A landscape with many valleys, sampled at points; each row gives a point and its height.
A ball rolls from a point to the lowest of its 4 nearest points, and stops where none of them is lower. Distance is the straight distance between rows; heights are no part of it.
j261 height 1.01: 98 105 162 143 138 117 137 137 158 126 138 133 115 158 69 124 157 133 98 130
j416 height 4.10: 130 170 161 117 150 120 118 132 97 117 116 106 150 102 155 158 130 115 183 169
j268 height 3.96: 128 155 115 136 135 144 117 149 132 160 124 138 119 127 174 151 90 113 132 129
j372 height 2.17: 123 96 144 140 147 140 128 118 124 129 113 144 114 150 69 95 142 116 109 144
j481 height 3.29: 131 128 121 127 118 129 127 126 122 137 110 144 128 117 129 118 109 124 125 122
j322 height 0.59: 105 146 126 114 118 123 119 122 124 141 122 119 128 126 156 141 123 115 111 107
j207 height 1.21: 123 156 114 126 132 130 118 135 131 126 142 134 124 131 168 160 115 136 121 108
j516 height 5.55: 135 109 108 100 121 121 153 124 125 148 117 107 145 153 93 101 169 118 133 117
j112 height 2.74: 140 156 135 136 126 128 122 124 134 100 164 130 136 114 168 171 114 142 146 117
j174 height 2.82: 136 103 123 124 111 128 134 120 118 122 106 142 127 119 108 102 124 123 126 131
j253 height 2.18: 131 104 116 116 131 127 145 114 111 150 88 156 134 131 95 99 137 106 114 144
j655 height 2.90: 129 79 137 140 152 145 123 117 114 119 130 113 106 150 82 90 142 135 123 143
j26 height 2.60: 142 158 109 132 151 137 124 145 139 112 168 140 137 118 187 163 105 136 133 119
j148 height 1.99: 149 155 107 151 134 141 135 149 156 123 158 149 132 136 187 139 86 126 131 134
j158 height 5.56: 139 146 137 125 128 120 115 121 111 119 130 120 136 95 152 144 128 133 154 134
j257 height 0.26: 152 140 133 104 137 99 121 123 99 107 137 113 168 103 134 135 147 131 168 142
j959 height 5.06: 170 100 109 113 120 120 120 125 99 115 122 107 148 133 110 93 148 128 136 137
j517 height 2.68: 118 101 130 120 130 126 139 116 131 131 121 129 125 144 72 93 159 127 116 130
j834 height 1.37: 119 149 126 125 129 129 107 123 116 133 130 122 131 114 165 156 115 135 139 119
j728 height 5.16: 120 151 117 138 130 142 114 144 128 164 109 145 112 128 173 142 97 113 122 138
j812 height 2.40: 146 140 114 151 120 134 134 135 156 115 159 146 120 124 156 142 97 145 132 122
j108 height 4.94: 120 163 119 134 128 143 109 150 124 160 98 128 122 115 169 141 92 115 152 168
j876 height 3.40: 153 113 110 100 116 119 126 108 103 129 122 129 154 113 117 112 142 120 150 135
j294 height 0.92: 138 149 138 130 128 128 113 134 125 116 136 126 130 112 166 166 108 128 156 141
j388 height 5.18: 130 100 111 112 123 125 152 118 112 126 130 103 137 150 83 91 171 126 132 118
j274 height 3.95: 125 157 126 129 130 133 110 139 127 138 110 146 125 112 174 158 101 124 149 147
j237 height 1.53: 111 154 123 118 126 120 115 128 123 117 151 113 137 137 158 164 131 139 117 94
j587 height 2.95: 138 115 121 161 115 150 157 143 155 118 155 153 112 126 139 129 95 140 113 131
j87 height 1.19: 154 133 135 152 120 133 129 141 140 125 113 142 129 116 165 140 95 144 164 146
j670 height 2.34: 106 99 162 148 154 136 131 130 169 133 136 159 98 144 66 134 132 143 102 141
j285 height 4.97: 135 84 131 122 147 138 137 114 113 145 114 144 130 169 67 90 157 119 110 163
j245 height 2.84: 109 145 118 105 116 112 121 107 115 117 119 110 140 115 143 130 135 115 130 109
j995 height 3.28: 121 117 135 149 113 133 131 124 132 122 124 132 104 122 106 122 121 131 113 115
j665 height 3.41: 117 166 125 127 141 135 96 127 115 136 130 108 137 114 174 167 115 121 146 149
j488 height 3.78: 115 134 132 106 109 111 123 117 126 111 133 111 129 124 138 130 126 138 131 105
j559 height 3.76: 123 177 138 131 138 126 105 135 111 131 106 114 142 108 158 159 121 117 181 166
j674 height 0.84: 144 127 132 151 114 144 132 136 139 136 110 153 111 112 151 127 98 132 132 130
j312 height 4.48: 168 113 116 103 119 118 115 119 100 123 126 117 156 113 117 104 140 129 149 139
j485 height 1.56: 99 105 155 129 140 118 141 135 145 118 135 115 113 149 77 111 157 134 110 120
j820 height 2.71: 144 125 123 153 114 143 135 136 146 111 151 137 115 119 142 140 103 147 128 122
j206 height 3.56: 104 170 122 119 140 131 91 131 112 142 129 113 125 120 174 158 116 108 143 139
j368 height 3.45: 122 116 130 123 128 123 149 119 125 142 101 150 134 153 76 107 163 121 100 139
j8 height 6.04: 149 90 114 117 136 130 137 129 115 116 149 79 137 155 93 96 178 133 131 123
j327 height 5.21: 139 118 125 126 110 126 122 112 111 115 113 125 136 103 134 121 119 128 139 123
j956 height 2.49: 133 84 135 142 142 146 125 116 115 127 115 135 114 146 78 86 141 130 120 150
j937 height 3.83: 114 90 137 127 144 120 138 121 132 121 137 108 121 158 76 98 170 116 121 124
j402 height 5.65: 128 157 136 117 137 110 114 117 99 110 137 114 150 94 153 159 136 135 158 136
j902 height 4.43: 122 95 134 141 125 131 123 130 125 117 129 123 112 131 94 111 135 140 123 106
j347 height 0.86: 102 135 137 122 105 112 139 121 139 130 112 126 133 138 114 122 149 126 100 107
j371 height 2.97: 129 130 122 133 124 122 124 129 121 140 97 138 123 100 155 127 105 122 145 149
j606 height 2.56: 117 118 151 153 130 134 140 124 149 130 137 149 98 132 92 124 118 141 93 124
j269 height 2.35: 148 114 98 93 122 120 142 98 116 138 118 117 156 125 115 110 146 127 136 127
j94 height 2.09: 102 102 141 124 131 113 144 135 146 122 120 122 131 162 72 106 174 127 107 136
j696 height 2.79: 153 83 130 138 129 148 124 116 101 131 99 139 130 131 98 88 124 131 123 144
j254 height 4.65: 124 130 128 127 119 130 129 121 135 126 133 133 117 123 134 134 115 132 110 103
j156 height 3.77: 134 97 152 162 136 155 139 126 153 122 141 140 94 126 86 122 116 136 114 134
j447 height 2.88: 155 134 142 129 115 115 128 132 115 113 108 132 140 103 147 131 115 126 166 153
j610 height 2.99: 158 89 123 135 131 143 123 122 100 118 121 126 126 123 99 88 144 130 136 146
j611 height 2.93: 106 92 150 136 141 132 135 129 132 119 144 89 109 151 89 105 153 123 118 117
j478 height 3.61: 133 138 132 113 119 110 117 115 111 127 111 120 138 98 151 127 115 132 146 136
j537 height 1.94: 92 112 152 133 121 110 148 139 149 119 143 94 120 149 81 119 167 126 111 106
j941 height 2.03: 132 119 113 100 117 129 133 113 112 146 93 138 134 108 129 111 125 113 132 142
j949 height 2.15: 127 147 118 111 124 109 109 118 109 139 107 123 140 98 152 134 129 110 164 161
j636 height 3.81: 132 167 147 139 144 123 117 141 123 116 138 123 139 110 165 169 120 130 170 149
j604 height 0.97: 107 139 141 127 114 128 141 128 141 142 132 135 115 140 126 137 133 138 79 101
j317 height 2.25: 120 161 118 127 142 139 110 148 125 154 138 137 124 132 178 158 94 114 121 122
j578 height 3.69: 128 110 113 102 127 129 153 112 114 137 115 131 150 144 92 97 152 120 109 128
j168 height 3.62: 153 101 136 148 115 131 122 133 119 120 95 139 128 108 144 111 108 131 155 143
j352 height 1.63: 119 139 134 111 120 126 119 115 115 127 123 127 124 121 140 136 123 122 124 113
j219 height 0.62: 127 138 129 148 136 140 143 144 158 144 135 174 107 126 119 130 107 146 76 125
j361 height 3.74: 131 143 124 134 121 139 126 143 138 144 114 141 119 117 169 142 96 125 124 128
j473 height 1.90: 107 119 128 116 114 116 157 132 135 136 126 112 145 161 84 104 183 119 118 118
j293 height 1.38: 85 106 162 135 128 107 149 146 159 132 149 116 128 158 78 127 176 126 103 130
j689 height 4.70: 137 104 119 116 130 126 128 117 115 126 116 111 143 131 91 91 156 126 128 123
j320 height 2.06: 118 123 122 105 110 123 137 115 115 120 118 110 142 134 107 110 149 129 126 102
j373 height 3.79: 131 131 124 142 118 143 140 146 145 118 153 154 105 128 147 134 109 137 111 104
j753 height 1.98: 116 161 112 90 129 112 115 97 108 146 115 105 160 116 141 140 145 118 158 133
j601 height 4.02: 124 163 140 121 135 115 108 129 117 123 129 124 141 108 167 163 121 122 160 162
j321 height 0.82: 94 136 147 120 112 115 138 142 152 125 146 124 124 147 118 140 148 139 89 103
j579 height 1.05: 101 150 128 115 117 116 124 134 127 132 139 136 121 133 146 144 122 133 99 93
j315 height 6.22: 173 99 103 106 133 134 143 122 105 130 143 93 148 156 97 102 173 138 120 140
j109 height 2.20: 128 129 103 80 125 120 147 106 114 149 112 117 158 129 117 115 152 121 140 118
j594 height 4.03: 140 157 96 132 166 143 133 165 154 152 148 165 127 146 181 132 87 102 109 126
j603 height 3.23: 111 115 139 133 117 119 122 126 139 102 141 104 112 131 100 123 139 141 123 100
j780 height 1.06: 107 152 125 117 125 122 116 129 129 137 146 127 125 133 158 152 123 130 109 91
j12 height 2.61: 142 151 127 139 146 127 125 141 145 123 144 131 136 126 183 166 100 133 148 142
j613 height 2.16: 128 157 117 134 129 139 113 140 133 139 138 134 123 121 174 155 97 131 138 114
j531 height 3.49: 120 89 149 150 126 142 133 117 138 121 124 138 106 131 91 111 126 141 123 131
j222 height 2.52: 120 88 147 136 153 133 132 115 132 122 129 130 115 158 71 101 151 124 119 142
j522 height 2.77: 122 112 124 114 118 121 138 116 122 126 115 122 136 141 93 105 155 122 124 113
j280 height 4.78: 159 88 107 121 134 141 133 121 99 132 125 117 142 145 90 88 155 129 129 143
j278 height 2.01: 137 153 150 122 137 112 119 129 96 114 132 115 156 99 153 155 136 117 170 154
j945 height 2.53: 117 131 144 146 130 132 139 127 150 147 112 167 109 127 119 133 117 130 84 131
j25 height 6.32: 127 99 107 116 125 133 162 134 126 140 138 99 153 168 86 109 198 122 129 115
j851 height 2.96: 118 169 132 110 140 118 109 111 99 130 127 100 159 99 149 157 137 119 169 161
j432 height 1.66: 126 124 110 107 109 122 140 112 117 143 104 133 132 122 119 117 137 114 116 119
j985 height 3.97: 140 127 129 138 112 130 128 128 135 115 135 133 119 107 148 131 107 144 139 121
j533 height 2.28: 112 92 161 153 159 138 131 119 149 131 131 154 102 141 73 114 132 133 111 131
j580 height 2.70: 124 147 122 138 141 138 139 146 148 150 145 166 118 140 151 139 103 130 87 109
j626 height 2.11: 115 114 142 150 126 135 137 134 147 133 127 150 102 132 100 127 122 138 97 118
j61 height 2.42: 152 151 117 142 137 139 143 144 154 111 157 141 130 122 189 162 96 136 135 135
j128 height 5.67: 131 101 119 113 127 129 134 120 114 113 139 96 139 144 91 99 164 131 125 119
j926 height 3.34: 146 114 124 124 121 123 116 116 103 114 116 129 133 113 118 105 135 132 136 132
j272 height 3.66: 113 108 141 143 125 128 135 129 144 103 159 100 106 133 89 115 139 141 123 98
j932 height 3.13: 142 98 130 142 126 134 126 117 116 122 118 128 124 128 101 89 131 132 125 133
j205 height 6.24: 160 104 94 104 125 132 149 128 119 131 141 93 154 160 93 98 183 130 130 111
j702 height 1.93: 115 143 118 112 124 118 109 117 116 138 121 123 137 108 158 141 119 113 146 141
j923 height 4.04: 128 123 130 135 112 125 129 120 124 129 114 141 114 112 136 129 106 139 127 123
j379 height 1.18: 109 137 128 104 111 109 145 115 128 137 121 114 148 141 111 118 158 118 115 101
j318 height 1.62: 109 160 111 101 134 125 107 113 111 151 122 119 145 112 156 149 133 111 148 148
j37 height 2.62: 115 119 155 150 137 140 135 132 164 130 130 152 109 143 82 130 129 139 86 132
j149 height 1.85: 157 149 119 147 139 138 141 147 156 107 151 136 137 134 188 159 85 128 140 149
j806 height 5.03: 140 101 115 111 138 141 154 127 118 155 113 136 148 177 65 100 177 123 109 154
j116 height 2.87: 99 126 152 142 132 118 138 144 165 138 136 150 107 148 83 131 146 142 89 127
j828 height 2.37: 135 153 106 141 146 137 109 145 136 119 162 136 135 129 183 167 103 133 130 123
j360 height 5.20: 129 89 123 123 128 129 129 127 115 111 138 100 116 146 81 91 154 130 122 120
j76 height 1.65: 116 117 142 133 120 127 137 124 144 131 127 137 116 129 88 116 139 131 103 112
j429 height 4.00: 145 137 132 137 119 125 115 131 127 117 115 134 127 101 147 136 118 135 156 140
j236 height 2.75: 152 107 107 109 121 135 137 110 110 136 103 133 138 131 100 96 134 120 128 139
j58 height 1.16: 113 124 131 126 114 121 144 114 131 131 103 129 125 135 99 115 147 121 103 118
j62 height 4.30: 128 134 131 134 121 130 133 136 152 114 154 135 106 121 124 133 109 150 113 103
j849 height 3.93: 119 166 121 129 147 141 100 143 126 150 128 122 125 119 172 153 102 114 143 146
j333 height 2.85: 105 98 157 144 152 130 128 140 168 123 149 134 98 150 71 132 134 134 106 126
j83 height 1.33: 146 163 141 135 136 120 118 145 141 130 89 127 129 109 164 144 97 130 179 172
j703 height 1.10: 114 148 125 133 122 127 139 143 136 126 146 142 119 138 143 137 120 132 91 89
j78 height 2.81: 161 87 129 141 120 138 127 128 111 113 101 138 129 122 107 87 129 136 144 156
j907 height 3.26: 155 160 140 154 147 124 128 146 148 106 147 121 139 119 176 170 101 129 162 157
j772 height 4.88: 148 135 125 135 126 133 128 141 137 150 105 147 111 113 170 143 87 124 143 151
j252 height 3.92: 123 147 126 132 122 128 119 137 127 158 91 136 116 115 164 130 92 114 145 152
j350 height 3.05: 153 109 129 118 112 123 122 125 105 124 105 130 136 111 131 104 123 128 148 149
j44 height 2.43: 120 162 122 123 145 125 110 132 118 111 153 114 144 123 172 179 124 132 133 122
j623 height 2.67: 116 85 164 157 161 146 133 117 158 129 145 139 87 147 75 127 127 131 115 137
j583 height 2.13: 114 111 149 144 130 134 138 131 143 136 121 149 114 137 82 118 135 134 99 128
j998 height 2.58: 111 109 126 120 122 120 142 125 127 118 144 84 128 157 89 103 172 125 127 101
j423 height 0.43: 99 104 159 147 146 119 132 124 156 137 124 141 118 154 69 110 164 133 102 144
j154 height 5.42: 164 84 116 111 137 136 126 119 108 123 128 109 136 154 86 87 162 131 117 138
j739 height 2.46: 118 113 134 147 123 135 136 130 142 127 133 128 104 131 91 125 128 138 108 116
j336 height 3.85: 131 134 132 131 113 125 122 124 136 108 148 127 121 125 140 138 114 150 125 109
j614 height 2.91: 141 89 136 149 126 151 130 122 117 124 108 142 108 131 94 95 124 124 127 135
j598 height 1.32: 132 134 131 128 115 125 119 120 121 96 147 111 140 119 136 146 119 147 136 106
j846 height 4.89: 145 91 110 121 140 140 150 119 107 140 112 135 132 160 72 86 156 120 106 137
j671 height 2.45: 108 114 149 138 117 117 137 130 153 117 141 116 115 145 96 125 137 133 110 107
j881 height 3.72: 146 146 148 132 128 117 116 143 121 126 112 128 138 105 154 141 114 128 173 155
j727 height 2.07: 113 149 109 112 123 124 124 125 117 160 96 132 127 108 148 120 116 109 133 145
j645 height 1.46: 104 91 161 149 156 130 130 124 150 132 125 143 110 156 56 124 141 135 105 146
j167 height 4.12: 120 121 130 119 113 116 122 114 118 94 153 98 138 130 112 124 150 134 135 103
j240 height 2.76: 117 133 124 121 115 127 130 121 123 152 96 147 118 112 130 125 111 127 120 127
j771 height 3.00: 129 118 132 152 120 144 144 133 149 133 140 158 96 128 123 127 113 141 97 110
j200 height 0.25: 103 148 131 106 113 112 132 114 126 136 127 118 133 133 137 139 138 123 111 92
j801 height 0.40: 151 134 128 107 121 106 121 124 104 118 112 121 152 99 142 123 129 125 171 150
j731 height 0.55: 147 152 108 144 147 142 128 157 148 130 148 145 126 137 185 153 88 128 140 144
j196 height 2.04: 120 141 121 122 116 135 125 128 122 148 102 140 118 110 147 130 107 120 132 129
j412 height 3.60: 117 180 122 120 133 131 105 117 112 136 117 106 141 108 160 153 121 118 161 162
j117 height 3.44: 139 154 137 128 130 133 107 128 121 128 105 126 127 106 164 147 111 121 171 160
j861 height 5.26: 129 102 131 125 117 118 115 118 119 105 147 88 126 133 100 95 156 137 132 104
j962 height 1.47: 144 123 123 99 120 112 126 105 103 107 136 103 155 112 128 118 147 126 148 119
j244 height 2.33: 114 120 129 118 112 124 142 115 133 119 124 111 134 149 95 107 164 125 110 110
j572 height 5.24: 148 120 118 102 119 108 119 118 106 120 115 112 146 117 122 112 147 125 145 125
j539 height 2.48: 128 165 113 132 149 144 113 138 130 116 174 118 140 131 185 179 118 135 130 110
j387 height 3.33: 119 133 121 129 118 137 120 138 129 161 86 144 111 111 155 125 104 110 133 144
j332 height 2.51: 148 144 129 148 120 138 129 143 151 115 131 142 128 115 176 153 91 131 143 139
j535 height 6.26: 143 84 128 122 139 131 139 128 112 115 146 87 124 155 85 91 172 129 121 133
j588 height 3.75: 102 189 116 123 153 127 95 114 101 136 129 97 155 115 150 161 137 116 156 147
j634 height 5.43: 160 100 107 103 121 126 137 127 100 121 132 95 148 137 94 95 162 129 134 119
j130 height 3.63: 118 83 139 138 143 130 128 122 129 117 141 96 106 142 85 93 148 130 120 127
j375 height 1.96: 89 122 155 137 116 111 138 135 148 116 138 117 121 148 85 123 165 137 100 106
j600 height 3.65: 141 140 125 100 123 105 117 112 106 121 132 118 154 108 138 128 137 120 161 141
j442 height 2.19: 131 158 98 131 153 145 122 157 139 132 178 139 131 130 189 161 98 121 127 116
j377 height 5.33: 141 123 132 118 114 104 112 116 105 91 146 96 142 115 118 122 147 139 141 108
j549 height 1.26: 126 110 133 127 115 123 126 121 122 123 126 128 125 117 105 113 130 129 124 112
j367 height 1.02: 150 99 130 133 127 131 113 125 107 117 122 119 129 113 116 101 135 133 143 132
j658 height 3.21: 129 95 128 123 137 133 134 119 112 133 116 124 131 141 87 92 145 125 114 134
j822 height 2.86: 133 146 127 130 121 124 127 134 132 109 162 122 128 120 161 158 110 147 128 102
j17 height 3.70: 111 120 144 122 104 111 124 124 132 96 148 95 130 138 114 123 152 136 128 94
j464 height 3.24: 130 154 126 134 133 125 117 130 125 117 141 125 135 110 173 165 124 138 147 123
j887 height 4.57: 128 134 128 103 116 117 116 110 112 121 123 117 137 100 149 140 125 128 149 123
j905 height 3.08: 118 168 123 124 146 124 102 138 119 125 148 110 139 111 176 176 115 120 142 141
j899 height 2.78: 153 141 115 150 129 138 135 139 167 129 136 146 124 129 186 141 81 130 141 141
j282 height 4.05: 126 97 141 157 129 145 136 131 148 120 158 130 98 126 93 120 105 142 117 114
j263 height 3.86: 138 107 98 105 127 128 157 117 120 157 104 134 149 150 86 101 151 116 117 135
j440 height 1.92: 123 113 120 112 122 126 138 115 118 141 93 145 128 118 108 104 132 116 110 133
j971 height 0.99: 101 140 139 134 112 122 136 144 144 123 147 128 109 137 112 129 133 139 96 98
j248 height 1.09: 114 151 126 109 122 123 120 121 122 150 108 131 119 120 151 138 115 113 124 124
j871 height 2.69: 154 84 126 144 138 149 122 115 111 119 107 138 124 134 89 88 130 135 130 154
j957 height 1.72: 105 151 113 93 120 113 115 107 117 140 119 106 139 115 145 135 140 112 141 121
j565 height 3.46: 155 118 137 138 115 118 111 131 120 117 94 135 126 100 144 118 112 130 164 147
j308 height 2.92: 144 138 115 148 125 148 134 149 151 134 137 149 114 133 168 137 86 128 128 132
j968 height 0.96: 145 141 118 144 120 141 142 139 152 118 156 151 119 125 165 139 91 141 118 128
j266 height 2.55: 102 154 123 112 126 120 108 118 116 124 148 115 133 121 159 167 130 122 130 118
j69 height 4.42: 136 94 119 119 128 138 146 120 113 138 119 113 149 163 81 95 167 121 120 130
j683 height 1.23: 105 129 148 135 114 122 145 125 140 127 133 135 117 134 96 125 137 133 89 111
j181 height 3.73: 155 163 138 145 142 128 132 147 158 126 119 132 136 124 177 164 95 139 162 164
j396 height 1.34: 107 166 120 116 152 133 108 146 121 127 157 123 138 138 171 171 125 124 112 107
j303 height 3.94: 135 109 137 145 116 138 122 129 133 125 117 145 110 117 118 123 112 143 128 124
j97 height 3.52: 114 97 151 149 138 136 132 126 136 121 139 116 105 134 81 116 134 135 120 114
j551 height 3.67: 158 119 134 133 122 125 128 138 126 130 83 143 129 101 147 122 106 131 160 158
j657 height 2.57: 124 87 156 148 162 146 127 121 129 130 118 143 96 151 70 106 139 129 114 143
j140 height 1.15: 119 122 130 121 108 126 128 116 121 120 133 104 129 126 97 113 141 128 116 101
j166 height 4.80: 141 147 97 141 150 142 151 162 159 146 160 166 125 142 183 126 91 103 118 136
j170 height 0.94: 106 150 130 114 120 118 126 139 134 129 158 126 119 141 146 154 126 136 99 85
j627 height 3.84: 132 102 137 155 117 147 137 128 137 123 123 151 102 125 103 126 113 134 118 128
j510 height 2.02: 121 113 130 122 121 116 132 116 118 127 103 132 125 125 111 110 137 124 116 116
j382 height 3.99: 153 97 111 111 118 131 128 111 103 129 123 113 146 132 103 96 152 124 128 134
j216 height 2.21: 142 117 124 161 111 147 145 137 150 125 133 152 115 119 150 131 93 142 132 137
j395 height 1.55: 115 166 116 118 140 129 101 141 116 138 150 120 130 127 176 166 102 127 132 113
j461 height 6.17: 170 102 97 111 127 131 143 120 103 135 147 88 151 155 95 97 178 138 131 121
j798 height 4.79: 151 105 130 145 110 124 123 128 124 113 125 135 122 107 128 120 108 152 141 124
j922 height 2.24: 113 150 128 133 124 133 129 135 130 145 133 137 116 122 168 149 106 125 116 109
j271 height 1.22: 113 158 117 122 135 134 118 141 131 140 155 142 129 138 171 161 115 124 105 101
j858 height 3.01: 118 79 154 148 160 137 132 123 140 119 141 117 95 142 78 104 139 131 115 130
j538 height 1.84: 122 136 114 99 123 119 122 110 114 153 102 132 135 109 133 119 125 110 134 136
j608 height 3.17: 111 170 130 125 151 126 98 127 118 126 151 110 145 120 169 181 120 124 144 124
j374 height 2.83: 135 161 115 144 141 139 122 146 149 144 134 141 113 125 183 142 89 128 134 138
j920 height 3.98: 123 172 137 130 156 124 107 129 109 112 152 105 144 104 168 185 124 129 152 147
j446 height 5.12: 141 116 132 129 105 126 120 121 122 107 123 118 124 112 118 116 131 136 131 108
j277 height 4.44: 144 164 151 138 150 129 116 145 125 120 119 123 138 114 170 162 112 133 174 162
j418 height 2.47: 120 128 120 122 118 127 131 122 121 157 88 141 122 107 146 125 109 106 129 150
j9 height 2.73: 125 166 102 138 160 141 123 165 140 143 152 149 127 139 180 142 99 105 120 120
j358 height 1.58: 103 123 145 144 123 133 137 131 139 136 120 157 117 134 109 122 130 134 91 123
j752 height 2.65: 137 159 132 136 134 130 112 141 136 137 103 127 130 110 168 150 107 126 170 166
j873 height 3.15: 126 138 124 147 129 139 146 143 145 152 143 162 110 129 144 137 96 125 96 118
j49 height 2.89: 120 159 118 126 125 125 108 133 117 157 102 130 129 113 165 139 109 120 137 145
j832 height 5.34: 156 113 141 120 116 111 109 128 114 104 128 121 149 110 132 117 135 126 161 135
j176 height 3.68: 128 120 132 151 118 142 142 134 151 118 131 150 107 114 131 128 101 139 111 111
j936 height 1.67: 108 124 129 112 112 110 153 125 139 129 128 113 151 156 95 113 182 126 114 110
j3 height 6.03: 151 112 121 104 118 119 125 115 104 110 126 109 148 121 114 95 152 130 140 123
j136 height 2.50: 121 133 107 92 112 115 136 104 119 129 120 108 157 135 125 116 149 124 134 113
j617 height 3.12: 114 130 135 123 112 123 128 119 129 142 107 148 120 123 129 126 119 113 106 117
j495 height 1.42: 113 104 146 140 160 122 130 123 150 138 102 161 125 161 67 109 161 131 99 162
j590 height 2.72: 156 146 110 157 134 144 151 145 164 112 160 154 126 137 189 126 87 121 140 139
j527 height 1.00: 138 161 136 130 137 123 111 136 124 104 168 124 151 112 171 191 116 142 140 124
j297 height 1.50: 110 99 149 134 133 130 132 116 136 127 114 137 125 148 71 109 159 120 104 131
j667 height 1.64: 116 117 130 126 123 119 133 110 122 130 95 152 121 133 98 108 135 125 110 133
j804 height 2.27: 107 104 133 129 128 120 138 126 139 111 146 95 125 150 86 108 157 134 119 110
j707 height 3.64: 127 144 133 127 121 120 109 139 129 137 103 133 118 107 165 141 105 125 150 143
j840 height 1.97: 91 128 140 127 113 105 151 134 150 124 138 108 139 152 89 120 187 125 111 110
j454 height 1.39: 156 142 152 137 135 117 126 148 140 134 90 131 132 118 158 135 92 131 171 167
j904 height 2.94: 142 97 123 133 111 139 137 124 110 128 87 146 127 118 111 95 118 119 129 143
j356 height 3.82: 140 145 108 148 135 143 142 150 148 149 147 167 114 140 171 128 91 121 97 119
j98 height 6.37: 142 103 96 107 128 136 167 137 118 151 128 116 153 171 74 107 189 121 122 126
j267 height 4.35: 116 137 130 106 111 111 122 120 124 103 143 107 136 126 133 142 141 142 131 100
j32 height 1.70: 117 142 105 91 130 122 117 106 115 151 116 113 148 108 137 126 138 110 146 142
j209 height 3.90: 140 151 124 139 129 133 111 144 138 142 122 142 124 113 173 152 95 123 154 152
j640 height 3.16: 116 94 133 149 131 146 127 126 126 133 111 145 107 125 85 105 130 126 114 134
j870 height 5.04: 141 145 142 127 128 112 112 121 114 101 142 116 138 112 150 154 129 138 150 118
j342 height 0.49: 95 139 137 114 103 112 144 125 142 115 130 110 127 144 118 135 151 132 113 92
j897 height 4.31: 127 151 123 142 136 137 127 144 142 157 125 167 108 124 172 141 95 122 105 117
j126 height 1.87: 128 166 117 109 135 116 111 115 103 129 116 112 156 97 146 142 139 107 162 156
j521 height 2.36: 137 143 111 139 125 137 132 141 146 134 145 151 117 125 166 147 90 135 124 117
j198 height 1.40: 112 127 122 109 112 120 146 124 124 138 104 127 140 139 107 116 152 113 111 112
j740 height 5.11: 134 90 130 122 144 148 144 119 106 133 117 123 126 165 66 89 166 124 107 150
j751 height 1.29: 105 129 142 134 115 127 138 132 145 129 137 140 116 129 108 136 120 147 94 105
j654 height 6.27: 143 138 139 136 120 117 118 124 122 105 137 132 124 110 155 148 120 139 149 117
j856 height 2.29: 125 159 109 131 159 137 114 149 131 132 163 126 141 127 185 174 103 122 138 122
j129 height 2.44: 127 149 125 123 119 126 117 127 131 100 157 121 128 123 154 158 118 146 128 100
j548 height 1.71: 134 156 110 140 154 142 124 154 142 137 153 144 126 135 185 151 92 122 128 125
j903 height 4.36: 133 114 133 151 115 132 131 122 133 112 138 133 116 117 118 128 114 147 126 106
j390 height 1.86: 153 156 119 140 139 124 130 141 143 113 159 131 133 124 178 167 94 134 151 131
j484 height 0.89: 102 113 155 142 132 123 130 123 152 132 115 145 123 149 71 117 157 124 100 140
j864 height 3.30: 123 122 133 134 115 137 132 126 121 145 99 159 112 121 125 117 109 125 116 130
j433 height 2.10: 121 158 111 136 155 140 116 150 138 139 154 140 134 139 178 156 101 126 129 106
j179 height 1.95: 136 121 106 95 111 118 136 101 118 141 109 122 146 121 122 110 139 118 131 127
j773 height 1.83: 118 140 120 105 119 118 134 110 117 149 106 127 135 123 133 126 138 110 126 125
j747 height 5.39: 132 129 133 122 112 121 114 120 123 114 133 127 130 115 150 139 121 137 138 119

Where does a ball stop that starts at each point below?
j539 -> j731
j268 -> j170
j657 -> j423
j360 -> j423
j846 -> j423
j269 -> j200
j614 -> j423
j617 -> j200
j312 -> j200
j136 -> j200

Call two points neighbours if one is among the 4 nearest of the other. Go from one point of each pair to the other, from neighbour to neighbour, staying as low as possible. Name the highest point that can't be avoided.
j200 / j140 -> j510
j423 / j170 -> j840
j200 / j731 -> j433
j87 / j170 -> j332
j219 / j527 -> j945
j527 / j318 -> j44
j598 / j423 -> j129
j367 / j318 -> j610
j200 / j968 -> j521
j140 / j674 -> j820
